Each row is a point on a tangle of strands that fork and nearly touch. The rows are in no order.
Two points are linked if the straight distance between their rows is under 43.5. Some points are linked to none.
pevi: [  3  -2 -22 -10  -8  10   1   9  -1  -9  -2   8  -4  -8 -18  -3 -10  10
  14 -15]
gono: [ -1  -3  -6   8  -5   9  -4  -1  15  -6   1  14   5 -13  10  11  -9   4
  -1  -2]
Nubom: [ -6  -9  -1 -12   3  13 -10   3   2  -4   4  -2  -9   0  37   0   4   1
  -5  -3]
Zomuk: [ -9   5  27   8  -5   5 -18   6  -8 -14  -1   0  -5  -6  22  14  -3 -14
  -1  -5]
Sati: [ 19 -15   9  -1  18 -16 -12   4  12   2   5   0  -7  12  25  14  -3   8
  -8  17]
zef: [  1 -23   5 -19  -6  -7 -21  -8  -1  -4  -3 -21  -6   0 -16   6  -7   8
  -5   7]
mula: [-18  10  25   4 -20  -9   5   3 -23  -5 -14  10 -19 -15  12 -22  23 -11
  -3  -7]
Nud: [ 36  16 -28   4  14  -8  22 -14  -6   4  10  -9  11  10   6   2 -17  -4
   7  17]
tomim: [-13  -5  16  19 -16 -11 -20   5  21  -8   1  -1   8   1  16   7  -5   7
 -11   9]
migug: [ 23   1 -19  13  -2   0  11   5  17   8   7  17  18  -2  -5   7 -15  10
  14   9]
Zosum: [-25   0  31  -5 -28  -2  -3   3  -7 -12 -16  -3  -4  -3  10 -14  12  -4
  -2   1]
Pimog: [-24   2  -4   6 -18   8  -9   5   7 -10  -6   1  -8   7   3 -13  18   7
 -12   2]
Lubu: [-11 -14  14  -9 -11   6 -15   3 -11   0  -1 -15 -18   4 -11   0   6  -2
  -4  -3]
terip: [-14  10   2   6 -13   3  10 -12 -27   7 -18   3 -11 -13  -9 -10   4 -15
  16  -7]
kesu: [-13   0  13 -10 -11   7   3   7 -16   1   2  -7 -31   3 -10  -6  17 -10
   0 -15]
siror: [ 11  -4  14  12  13  -4 -14   8   8  11  18  -3  11   4  20  18   3  -2
  -7  13]
zol: [-10  -8  -1 -10  -2  -7  -3   6   3  11  -3 -16  -2  -9   5   3   1  12
  17  -2]
vopad: [-12  21  -3  -7  12   6  10  -3  -1   0  -9 -11  -2   5   4  25  -2   2
   6 -11]
Bega: [  3  13 -15  -4   0  11   0   0  -2  -3   1  -7  11  11  14  -7   2  -6
  10  16]
dig: [ -3  -3 -12  -5  11  -3  -5   1   0  14  -2  -7   2  -6  11  12   8  20
  -1  -1]
das: [-23   8  13 -15 -10   7  17   4  -3   1 -12   5  -9  -7  11   2  15   7
   3 -22]
mupat: [ 11   2 -31  -3   1   6   0   0   9 -14   4   3  -3   0 -19   2 -14   4
  -2   0]
tuv: [ 27 -30  -4 -19  -2 -11  -7  -5   5   8   7  -7  12   2   5  -8  -2   6
  -2  26]
Mopi: [  0  10 -22  -9  11   9  20  -2 -20  -3   6  -8  -4   4 -30  -3 -14  -4
   9 -31]
mafu: [  8   9  -1  -3  10   3   0  -7   9  -2   5 -11   5   8   2  31  -9  -2
   0   3]
roz: [-15  17  -6   7  11  -5  26  -9 -12  -5 -18  13  -2   0 -29 -21  -5 -19
  20 -32]
pofum: [ -3  -4  -4 -24 -13  -5   7   6  -5   0  -4 -24 -11   4  -9   9  -6  20
  18  -8]
boked: [-13   4  15   6  -9  14  -2  14  -7   1   2   6   2  -7 -11   3   4  -8
  12 -14]
Zoru: [  7   8 -21  -5   3  10  11   3 -11  15  10 -16  26   4 -25   1  -1  11
   2  -3]
Zir: [ -3  12 -24  13  27   7   4 -10  -8   2  -9  11   7  -3 -12   4 -13   4
   7 -19]
pebip: [-11  21 -13  18   6   3   7   0  -2  -2   1  -5   8   7 -18  -4 -13 -16
  31  -7]
Noro: [ 19 -15 -17 -20 -13  -2   4   3   4   1  10 -16  -3   7  -4   9 -19  17
   9   1]
lofur: [ 37  -3  10  14  11  -4  13  -5  15  -2  -1  21   5  10   7   9   9   8
 -24  27]
Nada: [ -7 -17  13  -3 -14  -6 -20   7  28 -13   6   3   3  10   1   0  -4  10
 -12   5]
ril: [  3  -6 -13 -21 -14  15  -2   8  -4 -14  -9   5   2   0  -5 -13   5   9
  12   1]
rel: [ -3  -1  -8   7   6   6  -6 -10  13   8  11 -10   9  -1   0  -1   9  -7
 -24  14]
gulu: [ -2 -12  -1 -20 -22   3 -10   5   2  -7 -10  -6   2  17   2  -9   2  15
   5  12]
Tus: [ 10 -14   6  16   1  -5 -10   1  16  -9   5  21   5  -7  35  -8   3   5
 -33  14]
Nadod: [ 25   1   1 -12   6 -10  13 -12  18  -6   8 -13   8   6   6  19  -8  -5
   0  21]
Goti: [  9 -13   3  -4  10 -17  -9   1  25  -5   5   0  18   7  -2  -8  15  12
 -18  28]
bafu: [  4 -12  -1  -4  10  -4 -13   3   6   4   5  -4  -9  10  42   2   3   8
 -16  11]
Kip: [ -7  21  24   2 -13 -17  17   3 -15  12  -8  14 -25 -13   0 -14  29 -20
  -3 -14]
bol: [ 16 -12  -3   1  -3   4 -26   2  -3 -10   0   3   0   7   1   0  -1  -3
  -9  22]
temol: [ -1  10 -26   6  18   4   7  -6  -9  18   8  -9  10  -3 -12   5 -10   7
   9 -10]
sotir: [-15  20   8  20   5  15  13   3 -24   6  -8  24  -4  -3   0  -6   2 -15
  11 -30]
Dugo: [ -5   2 -19  16  14   4  -4  -4   4   1  -6  19  -1 -20   3   7 -13   2
  11 -13]
dis: [ 29 -15  19   7  -3  -3  11 -10  18   7   8  13  13   6  12   3   2  -1
 -23  28]
nitos: [-21   4  -8  14  -7   4 -13  -4  -6  -5 -16   4 -14 -10  -9  -1   9   9
 -10  -2]
vut: [ 16 -21  22   7  -5  -8 -12  -4  14   1   5  17  13  11  25  -3  -2   6
 -29  21]
labi: [-14  20 -10  10   9  -8   9  -7  -8 -10 -14  -3   2   0 -38  -4 -13 -11
  23 -16]
pilo: [  1   9 -12  11  -9   9   7   7  19   3   0  19  17   1   9   6 -10  11
  16   1]
Sotub: [ -1  19  13  -2 -10 -12  22  -1 -26  10 -17   2 -12  -7 -20  -9   6 -14
  29 -12]
godo: [ -2  15  -6 -11   7  -5  -1   0 -17 -10  -9 -21   7   0 -19   0   4   1
  14   7]
dused: [-17  16   6 -16  -6   8  19 -12  -9   3 -15 -11 -11  -2  11  10   3  -3
  10 -13]
duk: [-15  11  -7  -7   8  14   9 -22 -15  -6 -16  -3  -2 -11 -19   1   5  -6
  -8 -12]
vaked: [ -2   7 -16 -12  -2  11  18   8 -16  -8  -2   9 -19  -6 -27 -12  -8  -6
  21 -28]
Lemag: [  5 -13   6  -8  -5  -7  -4   2  29  -4   5  -4  19   8 -12   9  -1  14
 -12  13]
niv: [ 22 -27  -4 -22  -3 -11 -11  -3  -1   4   7 -18   0   5  -8   7 -14  13
  -3   9]
lar: [ 29  -6 -15   8   4  -4   5  -7  10  11   6   6   9  -5  -6   5  -6   9
  -6  18]
Repi: [ 12  -4  -7  15   3  -4   0  -2  23  -3   2  17  -1 -11  27   5   0   7
 -17  13]
tezu: [ -9  19  11   6  11  -2  19   3 -12   0   1  15 -22  -7 -25  -9  17 -25
  -1 -30]
pir: [ 13 -27   4 -13 -13   0  -8  -5  15   2   7   2  10  -6  24  -7  -5  -4
  -1  16]
Zeme: [ 28   1 -33   3  12  -2   7  -3   7  -4  11   1   2   2 -21   6  -8  13
 -11   9]
tel: [  1  16   0  -1  -6  -3  18   9 -21   5  -1   6 -21   0 -24 -16   1 -18
  33 -20]
Ludaz: [ 25 -25   9  -8  23 -25  10  -4  21   5  11   2 -15  14  23  -4   3   7
 -18  21]
digap: [-11  25  28  12   0 -10  17  -1 -22   9 -10  19 -11 -11 -21 -15  24 -20
  -3 -19]
gifiz: [ -4   2  -3 -11  -4   3   0   6  11   4   9 -18  24   5 -25   6   6   8
  -1   4]
feb: [ -9 -12   8  12   2   6 -24   5   3   4  14  -9   4  -7   9  -9  10 -11
 -19   7]
nad: [-18 -10  10  11 -17  -6 -19   9   3   2  -1   0   5 -16  28  -4  -5  12
  -1  -1]
sadok: [-14  10   2  14  10  12  12   1  -9   1 -11  24   6  -6 -16  -6 -10 -15
  20 -34]
vuvi: [  0 -22  24   4   8 -21 -18   2  15  12  13   5  13  13  33 -10  -1   8
 -28  16]
keme: [  0   3  18   2   7  10 -14   2  -2   3   9  -8   5  10  16  26   0  -7
  -2   3]
nos: [ -7   7   1 -11   5  11   8   3 -20   8  10 -18 -13  -3 -19  -1   8 -17
   9 -15]
Debo: [-15  -6  25   8  -6   1 -23  16  -3 -18  -3   5 -17  -7   8   9  -1   0
  -6 -15]
Peg: [-24  -7  13  -9 -25   1 -11  13   7 -14 -10   2  -4  10  13 -21  11   7
   2   4]
zure: [ 20   9 -25   5  15   6  10  -8 -11  10  12  -5  11   6  -3   5 -20  -9
  13   5]
misi: [-17  14 -14  23   6   4  -8  -7   7   3   5  -8   8  -4  -8  -1   6  -9
  -5   7]
tob: [  4  13  -5 -16  17  16  10  -2 -25   0   5 -15   0   0 -14   8 -10 -14
   9 -17]
vuk: [ 24 -25   8   0  11 -27   8   3  29   5  12   5  -2   8   2  -9   5  15
 -11  26]
kador: [-16  20  -1  19  -2  17   3 -13 -26   5 -13   4  -5   0   3  -3  -5 -18
   6 -10]
dodi: [-15 -15  16   3   5  -8 -30   1   7  -3   7  -6   9   2  23 -13   9   4
 -30   9]

A fork is a point with three links, a tip a point with one. Leave the first point through the second and follow the links. Name the first fork or tip that comes.
labi; roz => vaked
Sotub; terip => pebip
vaked; Mopi => niv

Follow the links from the first point to the second, and from the first to the third. Name the last point that the two ways share.
Dugo; tel; Zosum => pevi
mula; Nud; pir => pevi
temol; dig; misi => gono
lofur; nad; Kip => gono
nad; keme; Pimog => Lemag
Zir; pofum; terip => vaked
tomim; vopad; tuv => Lemag

A fork is a point with three links. Follow the links from the first point to the second and name the forks in between, in order.
Kip; pofum => Peg > pevi > vaked > niv
dis; vuk => vut > gono > temol > Lemag
Tus; tuv => gono > pevi > vaked > niv
kador; Dugo => vaked > pevi > gono
